A landscape with many valleys, sampled at points; each row gives a point and its height.
A ball rolls from a point to whichever of its 2 nearest points has the largest drop for the distance, and stops where none of them is lower. Distance is the straight distance between rows; heights are no part of it.
J_6: [ 79  97  78 204  95 121 123 104  92 123 165 151  96 120 131 142 168 162
  99 178 116 145 111 103 166 135 161  81 162]  height 578
J_914: [134 144 188  92 162 141 141 157 126 174 130 120 118 106 101 119 115 123
 180 158 110 133 138 126 106 161 109 174 175]  height 684
J_650: [ 97 129 111 182 114 125 151 100  84 112 124 128 149  76 123  98 127 194
  83  95 138  60 122 136 185 117 128 117 111]  height 556
J_397: [ 85 131  94 155  98 135 135 109  97 155  78 154 136 139 109 138 124 121
  92  99 120  86  83 114 141 106 119  80  83]  height 629
J_671: [147 142 115 101  71 155 100  93 164  92 128 146 138 193 136 133 150 128
 176 129 159 135 125 144  90 109 107 137  51]  height 441
J_847: [ 98 158 119 134  70 151 110  93 133 168  90 177 125 150 112 145 120 112
 163 117 127 124 100 124 119  96 120  90 110]  height 569
J_345: [132 150 178 108 186 112 158 162 100 173 126 101 121  98  96 104 136 136
 152 157 100 138 127 128 148 170 106 173 182]  height 676
J_423: [112  97  99 142 139 117 128 165 118 111 165 118 139 109 151 146 160 114
 147 164 114 124 163  71 167 196 142 131 154]  height 447
J_202: [138 151 153  62 113 177 116 111 194 138 116 129 127 152 122 121 105 131
 167 102 107 118 114 155  65  78  94 163  92]  height 350
J_716: [135 146 113 130 180 112 140 154 116 103 124  87 155 122 132 119 117 109
  56  90 126 124 150 125 167 131 144 142 123]  height 392
J_426: [169 131 126 121 152 102 133 121 128  91 134  87 139 143 127 125 119 109
  76 100 153 143 129 145 131 101 162 131 105]  height 230
J_922: [125 140  79 110  86 151 107 142 131  69 125 115 135 207 124 144 171 116
 139 126 141 157 111 106 122 141  95 149  29]  height 563
J_541: [ 78 125  68 168  90 134 129 112  77 158 129 158  95 135 109 128 142 127
 122 143 130 115 107  97 167 120 137  85 159]  height 621
J_948: [105 143 130 142 118 127 135 132 101 164 146 155  98 114 103 130 167 127
 161 190 122 159 116 113 158 142 123 107 206]  height 290
J_683: [165 159 123 101 152 104 125 118 123 135 148  98 106 163  94  98 106  91
  71 111 166 170 113 163 133  88 153 131 153]  height 348
J_417: [136 130  85 121 103 153 107 136 144  89 119 148 159 186 170 135 173 149
 145 113 105 134 135 108 105 149  61 158  35]  height 544
J_618: [149 157 136  78 182 102 123 166 154 153 159 115 141 144 122 133 123  99
 148 126  98 148 166 118 133 159 122 180 180]  height 626
J_292: [155 138 136  77 126 133 119 131 161 111 138 120 140 138 135 116  96 122
 133  78 134 121 148 121  88 119 110 174 107]  height 197
J_295: [ 90 112  67 213  88 127 117  85  88 125 129 151 109 103 132 144 154 185
  87 142 119 107 111 122 164 135 150  79 137]  height 596
J_106: [166 127 159 119 156 106 140 146 130 137 151  92 132  74 120  99 112 144
 140 119 142 105 160 143 145 135 140 157 187]  height 451
J_269: [ 81 132  91 140 122 137 129 161 112 142 110 148 136 100 138 134 128 117
 137 116 102  89 135  71 160 156 105 132 131]  height 332
J_55: [ 99 154  94 103 128 124 146 152 101 159 109 105 133 172  67 112 111  55
  54 107 123  97  96 135 158 130 151 123 142]  height 393
J_800: [ 99 148 111 140  87 145 141 108  99 149 123 123 138  86  70  96 102 161
 125 108 120  58 137 135 173 118 118 148 169]  height 630
J_8: [141 185 141  72 135 149 135 123 144 113  95 111 137 157  84 117 100 117
 105  68 137 126  94 152  91  81 105 174  61]  height 227
J_449: [140 146 157 107 136 111 125 130 138 168 152  69 140 109  83 105  85 118
 149 110 127  88 164 126 170 133 153 176 214]  height 666
J_678: [153 135 146 129 172 117 143 150 122 147 139 129 104 112 123 123 136 138
 139 144 134 164 129 135 124 135 131 127 177]  height 178
J_834: [130 151 131 128 170 102 153 119  95 121 107 126 126 153 101 126 122 114
  36  85 159 140  82 157 119  92 133 113  74]  height 158
J_749: [143 140 143 106 142 124 123 153 139 120 148 173 135 136 147 146 164 108
 161 166 119 192 131 117 105 160  97 131 131]  height 726
J_155: [156 128 156  97 176 125 146 156 124 116 137 104 141  94 137 109 103 139
 124 107 131 113 154 130 127 142 124 177 161]  height 434
J_719: [137  96 123 133 122 129 112 124 148 101 140 169 142 136 182 158 156 135
 166 170 135 152 142 102 107 150 124 109 111]  height 479
J_693: [139 130 151 108 117 143 121 124 145 138 113 113 140  99 116 109  83 124
 136  84 151  92 146 130 122 104 122 143 128]  height 254
J_21: [102 148 116 136 107 149 122 123 116 157 106 136 125  90  88 114 101 127
 126 102 112  80 121 116 153 115 127 124 158]  height 619
J_77: [142 132 176  56 122 172 121 128 189 124 117 111 143 129 124 102  84 121
 152  79 100  82 139 139  78  75 107 165 107]  height 319
J_640: [164 151 154 125 237 112 152 160 133 118 165 107 135 132 147 130 139 121
  57 122 112 190 119 154 139 114 132 157 143]  height 303
J_147: [159  82 192 155 173 114 145 132  84 131 124  95  98  78 152 115 171 170
 145 195 121 162 118 160 108 167 135 153 133]  height 384
J_648: [130 102 122 188  98 104 121  86 128 114 100 127 141 123 154 132 129 161
 123 104 176  99 119 162 121  86 153  77  66]  height 150
J_768: [141 102 131 166 146 105 121 138 114 120 142 138 119  89 140 145 148 164
 143 159 129 142 140 117 148 165 151 124 162]  height 386
J_971: [108 183 116  91 126 146 140 125 125 132  88 124 132 164  78 127 109 103
  90  79 127 125  84 135 109  94 106 140  60]  height 205
J_479: [135 116 119 147 115 110 123 128 127 139 161 101 121  98 106 125 136 158
 165 165 134 123 151 113 170 163 156 133 204]  height 334
J_673: [133 168 126  92 190 109 139 171 136 171 149  89 145 147  99 104 117  80
  90 109 101 137 149 121 166 151 116 147 190]  height 661
J_257: [130  86 127 165 140 119  93 128 158  74 155 110 127 136 176 163 140 141
  98 161 119 183 165 132 149 153 180 100 111]  height 505
J_787: [120 175 134  62 134 140 112 154 143 174 133 110 118 133 102 130  97  90
 153 113 102  98 142 114 146 128 131 151 186]  height 646
J_18: [136 132 153  85  75 174 107 113 169 161 121 160 108 116 121 148 112 116
 206 139 122 117 137 120 105 117 114 122 138]  height 475
J_387: [159 134 201 125 183 117 165 117 117 150 115 122 105  78 135  97 117 161
 136 126 145 146 108 166 111 107 103 154 155]  height 85
J_442: [ 75 143 111 128 113 159 131 142 133 149  88 142 150  95 126 133 106 122
 135  89  94  58 126  95 145 140 106 126 108]  height 302
J_991: [ 85 168 155 134 114 172 157 118 102 155  94 164 125  80  85 107 101 183
 135  90 107  78 102 142 148  93  88 109 132]  height 589
J_634: [156  74 152 145 127 121 123 136 133 101 150 143 122 116 178 153 156 152
 167 200 140 145 146 106 109 173 142 124 131]  height 450
J_412: [150 116 131 154 156 113 127 123 133 109 126 137 116 120 166 147 140 165
 106 144 132 159 132 142 130 106 145 101 123]  height 245
J_35: [132 125 106 142 123 120 113 126 141 117 101 162 156 146 175 151 151 154
 140 106 113 117 130 123  82 134  87 120  54]  height 514
J_372: [154 156 153  78 120 151 107 106 162 132 105 140 115 150 120 115  99 119
 153  96 131 155 111 157  79  75 101 137  98]  height 375
J_91: [108 151  98 115 103 148 104 115 144 109  85 142 152 177 147 146 150 132
 141  92 108 115 105 118  97 115  81 135  14]  height 528
J_644: [168 142 130 110 155 100 157 125 133  76 125  80 136 141 114 124 107 108
  67  78 181 130 113 154 114  91 148 164  72]  height 209
J_358: [118 107  97 180 101 119 113 110 107 127 152 150  85 113 113 136 143 142
 135 170 141 151 122 103 172 127 158  92 180]  height 549
J_194: [139 136 152  82 146 135 125 139 138 136 124 170 119 137 156 138 147 138
 175 155 108 165 122 134  78 150  79 142 124]  height 716
J_505: [ 79 137  58 119 101 116 138 153 121 130 143 105 128 188  91 142 145  41
  84 144 121 125 123  90 154 148 159 121 138]  height 362
J_141: [161 147 138 137 203 106 151 140 124 120 140 107 119 142 131 119 128 116
  45 118 125 183 112 165 150  92 150 128 143]  height 320
J_585: [133 116 168  76 112 181 131 118 177 129 118 114 154  90 140 106  71 135
 173  92 104  69 145 135  68 115 116 173 117]  height 276
J_43: [114  97  94 183  72 128 119 105 114 110 149 152 117 101 143 137 155 148
 159 165 142 117 134  91 172 145 154  97 164]  height 517
J_142: [132 149 174  87 139 126 129 139 137 171 147  91 112 105  80 112 107 117
 178 130 118 108 158 125 148 155 136 175 224]  height 675
J_984: [ 86 171 152 119 120 177 148 123 130 172  87 166 118  95 107 124 109 148
 156 100  89  94  99 134 126 109  92 114 129]  height 598
J_707: [132  72 175 125 120 148 141 104 129 122 105 144 140 109 173 111 114 165
 192 153 123  79 106 134  59 161  82 148 109]  height 476
J_414: [136 119 133 161 134  99 126 135 108 135 158 106 103  95 106 127 164 147
 160 215 121 140 147 116 174 154 163 139 199]  height 280
J_654: [157 121 140  94 176 113 138 166 132 112 145 113 151 105 164 125 120 138
 135 128 109 135 148 125  94 160 106 181 143]  height 452
J_727: [ 95 147  71 102 127 117 134 163 118 154 127 110 136 169  71 119 127  49
  74 119 117 130 133 116 171 139 154 135 152]  height 380
J_829: [152 127 138  96 106 119 107 127 154 125 142 119 123 113 124 127 103 113
 180 122 145 110 154 117 126 131 141 141 173]  height 478
J_334: [151 101 139 147 165 115 115 154 147  78 166 122 129 121 185 153 144 147
 106 153 121 176 165 140 116 163 157 130 123]  height 529
J_154: [ 89 111  57 151 103 125 131 131  99 111 116 124 142 147 117 146 135  78
  87 131 127 124 137  90 154 139 155 104 105]  height 656
J_931: [110 133 110 139  98 129 128 141 125 142 143 139 120  94 109 120 135 131
 167 154 114 111 151  97 158 150 133 138 184]  height 381
J_428: [129 105 150 106 120 140 128 142 149 118 120 135 145  95 152 126  98 148
 172 127 111  75 137 117  95 166 120 153 137]  height 161
J_988: [134 123 107 144 161 103 109 169 150 113 170 106 130 146 135 145 139 102
  94 150 112 181 166 124 166 162 173 119 165]  height 422
J_71: [135 127 197  98 110 153 140 127 149 150 133 105 105  81  99  96  94 155
 193 125 129  91 148 140 107 117 122 158 163]  height 277
J_408: [142 126 144 102 162  99 121 174 125 147 155 111 139 115 117 136 147 102
 158 166  98 152 150 110 146 174 123 160 186]  height 614
J_983: [114 134 159 142  79 145 145  98 131 137  89 126 146 117 113 118  81 120
 134  75 162  74 108 163  99  72 120 102  82]  height 173
J_26: [127 155 169  87 140 156 150 119 158 155  98 142 137 114 139 110  96 141
 142  68 113 102  98 147  89  77  88 139 100]  height 195
J_973: [106  82  63 175  70 113 119 115 103 119 142 120 111 137 117 142 124 109
  98 165 158 124 135 106 169 131 196  79 150]  height 244
J_263: [151 116 104 145  98  97  99 113 118 124 161 112 101 151 100 118 109 104
 107 163 177 153 141 133 154 110 184  87 178]  height 359
J_598: [131 108 133 102 128 124 117 150 137 114 146 145 145 120 166 131 114 123
 178 141 112 121 161 103 110 176 107 154 146]  height 229
J_518: [150  90 161 135 140 104 120 136 116 121 132 107 116  89 148 122 147 152
 175 194 132 140 136 126 126 166 145 132 152]  height 419
J_329: [109 163 105 104 150 128 130 149 130 173 137 119 130 150  89 122 109  86
 114 104 103 117 137 114 160 143 125 139 186]  height 654
J_854: [ 66 127  82 147  95 121 153 110  89 133  86 129 143 165  97 143 117  96
  75 107 147  98  88 118 118 122 140  95  76]  height 637
J_140: [145 124 157 132 137 133 149 117 111 111 106 112 149  89 153 101 100 169
 111  87 166  75 140 143 132  92 113 149 109]  height 394
J_100: [128 111 127 155 156 107 128 167 109 116 139 104 141  94 154 140 141 137
 137 156  94 125 151 100 142 180 138 152 153]  height 416
J_900: [153 101 142 126 144 100 112 143 141 122 191 113 118 135 141 138 162 117
 170 191 131 168 168 111 137 163 157 127 193]  height 577
J_916: [ 96 111  79 165 117 117 121 112 115 115 136 168 116 158 147 153 166 115
 104 150 117 149 122 103 144 132 149  76 105]  height 663
J_608: [134  94 140 118 102 116 104 139 134 127 183 138 129 131 145 140 156  97
 194 187 153 143 170  81 133 179 147 142 181]  height 546
J_932: [103 133 162 125  94 156 126  99 161 152  73 149 150 129 126 125 105 128
 158  75 130  73 103 164  87  80  97 106  72]  height 210
J_239: [ 89 136 138 113  96 178 131 141 138 140  80 133 159  87 136 133  94 141
 168  86  96  49 134 128 126 117 102 129 101]  height 275
J_121: [119 129 106 162 170 125 153 152  90 131 135 111 127 117 119 112 129 142
  44 130 119 123 136 153 190 132 158 114 172]  height 358
J_354: [161  55 152 118 131 108 117 134 133  77 160 108 140 112 177 139 136 141
 173 175 134 134 166 111  90 192 147 157 132]  height 480
J_901: [168 143 126 116 107 133 107  93 160  95 128 145 118 198 127 121 141 149
 163 110 163 169 110 161  89  87  91 133  57]  height 420
J_122: [148  97 178 130 140 134 149 102 126 128 106 159 138 104 165 116 122 169
 167 124 130 112 107 165  52 141  69 143 101]  height 461
J_765: [113 135  68 106  99 104 126 141 120 103 141 107 125 198  72 128 140  54
  95 141 138 152 114  96 141 146 163 137 110]  height 342
J_440: [131  96  86 159  70 105 107 100 103 130 153 109 113 129  98 113 126 122
 115 159 153 118 133 126 165 109 181  98 181]  height 310
J_436: [139 129 104 122 100 109 125 108 119 133 121 124 101 171  93 118 105  89
 105 125 181 158 107 150 126  91 159  96 136]  height 397
J_69: [145 117 111 161 133 110 111 106 139 103 125 148 113 155 145 137 147 129
 100 131 147 181 128 146 121 105 153  95  96]  height 278
J_258: [129 124  93 129 109 150 110 113 143  81 107 127 166 190 168 129 155 159
 148  88 120 110 129 135  97 135  84 162   4]  height 536
J_342: [117 156 117  73 120 177 106 156 156 112 122 150 144 171 140 141 131 143
 148  96  74 123 127 115  87 147  58 161  66]  height 507
J_317: [147 117 125 133 105 121 109 118 141 109 109 123 145 119 143 119 103 133
 140 111 156 108 148 131 112 112 141 125 109]  height 294
J_219: [145 125 149  71 154 143 128 154 138 110 133 127 151 122 159 126 110 124
 151 120  98 125 136 125  77 166  74 188 124]  height 469
J_578: [124 129  84 118 140 100 118 140 116 152 156 100 111 168  87 118 130  90
  74 146 131 157 135 136 160 134 165 108 184]  height 288
J_143: [ 94 141 126 171 110 140 156  95  75 121  99 123 143  96 102 100  96 152
  92  76 152  64 118 138 172  95 123 110 105]  height 568
J_555: [171 107 121 112 150 106 113 145 155  71 175  90 148 137 180 141 133 127
 114 131 128 166 164 129 111 146 137 159 118]  height 547
J_533: [153 142 124 117 143 108 162 111 121 102 111  99 123 169  79 118 106 101
  53 105 172 141  84 165 113  83 153 139  85]  height 185
J_753: [148 101 146 102  91 111  88 130 147 137 166 117 121 120 128 126 122 112
 205 161 148 119 162  98 129 162 157 148 193]  height 511
J_978: [130 115 175  93 174 124 142 167  91 142 127 129 129 106 138 138 159 112
 160 169  84 161 123 119  91 198 100 171 140]  height 331
J_462: [100 143  90 125 154 122 129 173 121 129 119 129 154 123 133 141 123 101
 109 120  89 123 135  94 151 157 114 138 128]  height 361
J_522: [135 110 148 184 148  99 129 137 116 140 171 104 102 103 115 134 161 153
 138 218 119 188 131 145 161 164 169 113 198]  height 213
J_970: [167 104 167 149 143 114 138  90 144 127 103 154 123 116 174 118 132 186
 146 120 152 131 109 167  54 110  88 126  91]  height 449
J_838: [126 142 209 112 138 170 160 106 153 147  97 140 128  85 137  97  87 163
 153  83 136  94 106 165  95  79  88 146 118]  height 159
J_595: [149 109 156 131 204 114 144 181 122 111 157 107 134 116 163 144 158 145
  96 167  84 182 140 141 119 171 127 143 121]  height 255
J_446: [120 114 101 144 116 123 119 121 147 101 121 167 150 150 182 162 168 149
 141 144 118 148 136 100 111 142  97 101  66]  height 502
J_85: [155  96 170 139 152 112 156 131 128  97 114 111 161  73 175 107 116 171
 115  89 149  95 146 136 111 129 118 148  97]  height 377
J_28: [104 154 140 102 104 170 114 128 141 167 110 181 117 119 122 144 130 118
 192 142 100 135 118 107 111 124 100 115 137]  height 446
J_351: [143 124 179  80 120 152 129 115 154 141 119 170 113 141 144 125 117 134
 205 152 113 138 113 138  58 140  90 148 132]  height 705
J_797: [112 169 136 111 143 120 150 107 117 136  96 134 132 168  94 129 109 121
  76  69 155 133  75 155 107  79 123 129  76]  height 183
J_899: [152 100 158 131 167  97 116 163 119 133 160  97 125 108 123 129 160 124
 166 201 114 168 151 121 137 185 156 160 197]  height 599
J_943: [135 151 141  61 157 174 125 168 152 124 130 140 141 140 142 121 123 130
 148 108  62 129 132 110  72 155  73 186  98]  height 488
J_291: [136  98 123 148  66 129 109  81 142 130 108 164 137 136 160 144 124 144
 190 130 169 106 121 136 107  97 120  87  93]  height 606
J_9: [138 136 124 150 140 103 123 121 116 150 141 149 101 116 124 127 147 129
 156 166 130 163 121 121 142 133 123  98 178]  height 235
J_684: [146 145 189  96 106 161 146 126 149 142 130 114 128  85 110  90  62 140
 156  85 142  87 143 151 118  93 125 144 163]  height 297
J_602: [133 155 120  81 109 145 102 140 158 121 124 128 131 150 112 137 112 109
 152 106 122 132 143 115 120 118 114 145 115]  height 139
J_299: [120  82  89 194  74 109 126  84 113 115 111 127 124 121 139 131 128 147
 117 134 164  98 119 137 137 102 170  70  98]  height 83
J_699: [129 150 185  72 139 156 134 135 142 171 128 146 106 116 120 124 117 124
 200 138 106 133 126 137  79 146 103 151 158]  height 694
J_46: [ 81 114  61 158  81 115 161 125  90 117  98 122 139 161  92 139 131  74
  78 123 143  91  99  88 143 136 163 104  90]  height 647
J_942: [157 123 149 138 197 108 145 158 124 134 154 117 129 112 138 133 157 137
 120 158 113 190 127 143 127 149 129 151 160]  height 221
J_853: [138 160 161  96 200 121 144 180 130 180 143  90 142 120 105 101 131 105
 126 127 101 128 144 143 156 156 104 179 202]  height 668
J_805: [100 148 139 102  69 174 114 113 154 156  97 148 120 134 105 145 104 100
 177 118 121  86 110 105 113  85 123 104 112]  height 554
J_517: [133 163 133  74 145 125 107 161 159 154 160 106 128 143  97 138 110  83
 169 128  88 121 160 100 131 162 125 168 200]  height 636
J_950: [123 115 133 162  84 120 137  85 149 117  79 126 163 136 135 123 105 140
 146  87 168  79 115 167 105  84 131  98  59]  height 127
J_104: [136 129 141 183 162 108 139 121 108 118 122 136 115 106 160 135 143 179
  66 116 131 142 117 146 136  96 136  97 118]  height 220
J_610: [106 146 110  86  96 163 107 132 154 135 101 157 137 150 141 141 123 104
 147 111 111 125 122 110 109 132 102 134  85]  height 190
J_534: [163 115 142 125 129 109 120 128 124 124 139 101 119 107 122 113 110 130
 140 129 159 125 152 139 136 124 150 127 183]  height 453
J_185: [104  78  68 190  72 115 115  90 115 117 134 136 117 145 144 153 137 119
 116 154 166 110 123 113 149 129 178  66 103]  height 166
J_670: [158 153 116  93 112 112 116 105 140 114 147 106 102 179  88 125 110  78
 114 125 167 172 113 137 115  98 153 121 145]  height 372
J_759: [164 100 144 128 121 119 130 117 146 110 123 130 145 119 169 123 114 159
 167 115 143 121 151 141  85 131 121 140 120]  height 327
J_362: [132 146  94  97  79 135  97 116 150 105 132 143 133 177 114 143 144  92
 159 141 157 163 118 104 127 117 125 124  85]  height 351
J_394: [133 123 105 101  58 170  97  89 165 103 140 142 146 182 141 144 159 113
 186 143 155 122 115  96 120 129 110 142  36]  height 466
J_865: [114 135 154 105 106 185 130 119 182 144  83 145 154 104 145 131  97 144
 156  91  92  63 125 144  92  91  90 117  82]  height 243
J_819: [121  96 101 188  97 125 114 100 140 115 130 172 117 140 162 152 172 138
 131 159 142 145 122 108 138 122 149  65  96]  height 651
J_205: [122 117 146 101 147 130 124 163 127 134 139 145 134 119 143 142 145 115
 173 168  93 139 152  84  96 200 100 161 131]  height 289
J_989: [138  92 161 130 175 126 143 148  81 125 124 111 123  89 150 119 162 144
 155 195 102 152 128 136 107 200 119 167 135]  height 360
J_575: [ 88 158 106 102  88 156 146 131  96 160  93 114 120 162  55 107  89  70
  92 103 138 102  98 135 140 117 154 114 131]  height 408
J_131: [146 116 167 174 162 113 145 119  87 115 131 105 104  55 139 118 165 197
 122 189 129 147 120 157 135 152 147 144 143]  height 404
J_617: [ 96 178  85  89 150 135 133 166 114 126 121 153 128 175 100 137 163  77
  81 101  89 167 119 102 144 135 101 127 119]  height 402
J_457: [152 140 113 119 114 119 100 112 145 108 138 152 113 168 122 144 157 114
 131 146 152 178 122 121 128 108 133 110 100]  height 315
J_238: [147 121 164 154 140 123 157 106 108 123 118 132 118  83 135 114 109 177
 114  86 170  99 120 155 131  76 120 116 129]  height 411
J_601: [106 145 122 120 112 150 111 142 129 166 126 155 110 119 119 137 128 109
 185 149 116 126 128  94 137 141 104 123 178]  height 418
J_315: [123 122  89 122 116 103 119 127 117 118 152 108 114 187  95 128 128  64
  77 147 145 165 135 131 146 124 172 118 126]  height 318
J_915: [120 128 122  86  47 186  93  99 185 137 118 143 134 152 123 145 113 101
 193 119 127  94 121 119 105 104 127 117  93]  height 530
J_56: [107 157 176 123 138 156 142  97 150 147  81 160 150 116 155 118 117 154
 133  66 120  96  94 160  86  74  74 116  72]  height 222
J_705: [ 67 123  62 194  82 122 139 103  82 147 121 164 104 103 120 129 154 164
 110 132 110  89 105 102 166 123 122  89 147]  height 608
J_862: [143 113 119 148 181 105 117 168 148  87 173  76 144 127 141 138 128 121
  79 134 128 168 163 140 155 160 185 144 139]  height 445
J_794: [115 171 116  95 120 162 124 121 145 121  91 141 141 165 131 137 140 140
 125  87  97 126  98 133  82 119  60 157  51]  height 520
J_101: [154 128 146 148 129 119 135 117 117 121 114 116 118  93 123 106  97 150
 110 102 158 129 134 153 129 103 135 114 151]  height 429
J_832: [ 82 111 100 166 159 129 131 138  97 137 144 158  84 162 126 145 171 103
  52 151  92 203 107 137 153 123 138  68 136]  height 325
J_409: [148 122 196 118 168 131 167 117 127 138 118 136 125  80 143  97 104 154
 134  88 152 114 113 153  98  92  97 155 127]  height 111
J_561: [131 102 187  90 123 148 138 132 148 134 116 112 139  73 135 110  81 148
 182 125 117  81 149 131  76 136 108 158 144]  height 219
J_468: [ 91 144 126 162  96 157 148  95  91 149  90 148 130  94 105 108 106 178
 105  89 129  62  97 144 144  98 105  99 115]  height 579
J_972: [121  79 112 169 108 119 122 135 124 106 156 140 131 101 170 160 159 126
 163 170 130 119 150  73 159 163 148 108 148]  height 483
J_153: [155 108 148 168 170 100 118 149 141 124 169 110  97 122 137 142 137 142
 128 191 138 184 144 156 155 136 195 111 197]  height 136
J_704: [132 121 101 157 146 106 114 134 114 158 165 121  97 161 108 114 148 118
  69 168 124 181 129 150 169 123 173  81 210]  height 253
J_316: [119  98 114 172 135 115 101 129 142  88 154  97 120 148 145 150 127 118
  57 150 130 173 147 141 151 141 199 107 107]  height 481
J_859: [105 151 105 137  98 124 147 116 108 149 146 107 132  82  62  90 116 155
  98 122 132  83 144 127 201 140 130 146 199]  height 642
J_711: [106 121 102 160 137 118 125 142 112 165 168 150  97 133 105 137 171 115
 132 195 101 161 129  97 177 160 132 102 208]  height 339
J_720: [134 145 128 139  77 138 110  90 154 131 104 172 147 159 144 136 133 121
 165 100 165 123 104 140  96  94 112  89  64]  height 592
J_551: [ 74 116  70 194  75 123 134 101  90 139  99 146 123 128 126 138 148 125
  96 110 121  95  96 110 155 121 125  82  99]  height 620
J_220: [128 156 128 124 117 130 131 121 125 149 156  96 130  97  70  91  82 140
 129 108 139  82 155 130 186 131 145 151 197]  height 655
J_613: [164 149 187 109 175 119 156 134 110 161 128 130 102  97 122 114 136 136
 155 151 140 167 110 164 112 136 121 144 183]  height 135
J_431: [160  78 149 129 143 121 138 127 146  89 126 108 161  97 193 106 102 169
 141 103 145  98 154 138  83 159 111 159 104]  height 355
J_980: [137 123 127 167 178 109 136 139 109 119 145 106 123 118 138 129 128 139
  37 132 135 163 126 149 158 125 165 115 145]  height 338
J_562: [135 117 133 175  90 116 113  79 127 146 115 170 113 137 141 136 132 151
 164 143 168 129 112 134 120  92 131  71 128]  height 623
J_161: [129 145  93  98  96 170 106 148 138  78 122 113 143 202 133 140 169 136
 151 110 100 134 134 111 127 154  70 172  36]  height 555
J_795: [146 164 121 105  95 127 108  97 154 116 104 138 114 178 112 132 118 117
 151 114 161 169 103 147  93  81 109 135  79]  height 399
J_67: [143 114 120 175 141 123 108 132 117 126 168 124  98 134 118 133 137 154
  96 180 130 164 134 144 157 126 181  85 206]  height 204
J_589: [169 140 126 115 154  93 113 141 149  99 143 119 128 140 132 128 118 118
  94 121 142 180 140 139 128 101 143 137 121]  height 257
J_288: [ 86 160 119 120  94 168 127 114 106 181  90 157 103 108  87 123 103 121
 136  97  97  84 104 122 147  98 109  92 140]  height 607
J_917: [121 100 109 172  92 111 107  80 124 143 118 179 125 166 146 153 168 130
 138 149 154 155 101 131 114  92 129  57  93]  height 638
J_785: [136 121 118  79  40 168  98  97 187 101 143 131 152 162 133 148 124 108
 201 127 147  92 142 103 107 126 127 142  70]  height 499
J_214: [138 111 110 148 171 100 115 150 134  89 157  77 126 160 120 131 125 108
  42 130 137 169 159 149 145 133 187 127 113]  height 462
J_256: [111 115  96 156 151 112 122 149 128 135 172 125 112 143 135 136 146  98
 115 171 107 178 139 111 183 150 161 102 191]  height 388
J_968: [139 146 149 105 203 119 163 161 114 122 132  90 146  94 148 115 122 113
  68  78 128 109 154 135 161 123 110 171 126]  height 406
J_210: [105 120  96 169 143 122 123 139 112 148 153 159  81 156 126 131 170 110
  68 184 100 193 126 146 161 127 155  75 189]  height 291
J_22: [154 141 158 133 223 118 149 188 142 106 161 100 143 130 158 138 153 136
  72 135  79 213 137 158 133 144 122 159 127]  height 282
J_47: [107 138 134 164 158 122 153 119 101 129  92 151 151  91 155 133 144 181
  91  82 118  98 118 120 132 124  89 110  84]  height 532
J_685: [145 126 151  92  90 135 101 121 166 135 141 150 128 139 134 143 114 114
 199 153 151 119 143 112 110 111 132 119 146]  height 508
J_695: [159 146 128  80 131 130 131 121 146  97 111  94 134 145 113 106  98 119
 112  70 147 121 121 140  96 100 116 180  72]  height 234
J_145: [110 127  95 149 160 112 145 151  86 121 128  99 142 132 118 127 120 103
  36 117 129 104 146 119 183 137 168 124 129]  height 376
J_494: [158  98 175 172 172 115 145 117 115 104 133 113 110  83 170 134 145 202
 119 152 134 152 131 153 111 146 144 129 123]  height 423
J_830: [113 114 126 154 142 116 135 124 124 116  87 149 170 114 171 143 139 163
 108  84 115  90 132 124 105 126 101 112  51]  height 523
J_228: [100 146 107 133  74 143 118  88 142 140  88 157 138 173 121 151 142  97
 155 114 141 113  90 122 111 100 104  88  52]  height 581
J_856: [ 84 137  78 103  69 147 110 116 139 128 119 118 133 151 112 156 119  61
 139 126 144  89 135  80 141 126 137 131 107]  height 407
J_337: [168  94 177 168 161 112 152 112 129 115 125 148 120 108 190 131 147 193
 133 140 147 151 115 160  76 118 122 116  99]  height 438
J_930: [101 127 123 182 151 123 164 131  84 114 108 136 149  72 153 134 127 181
  80  96 117  76 125 123 174 127 110 115 106]  height 542
J_260: [121 131  84 101  79 118 104 122 141 110 132 124 130 157 112 143 122  71
 146 142 156 123 134 101 147 129 154 129  90]  height 382
J_355: [127 129 133 159 169 109 137 110  93 130 110 127 118 140 126 128 130 136
  48 105 135 138  93 151 141  93 143  84 104]  height 189
J_311: [105 153  98 120 161 121 123 160 109 138 106 151 141 142 136 150 139 100
  78 109  83 157 120 103 142 138 110 108 109]  height 383
J_837: [152 142 126 123 176 115 165 123 104 143 146  99 117 160 102 107 128 101
  31 115 156 161 118 169 151  93 150 123 153]  height 333
J_343: [ 81 128  85 155  78 141 130 102  73 176 118 175  81 153  83 112 146 126
 101 124 120 113  79 126 149 109 138  84 172]  height 633
J_481: [144 137 154 131 204 106 148 153 112 122 141  96 137  88 145 118 130 148
  89 118 116 114 144 133 145 141 126 162 147]  height 421

Where does a ball stop that starts at each point below?
J_122 => J_428
J_481 => J_387
J_46 => J_768
J_334 => J_387
J_917 => J_428
J_670 => J_387
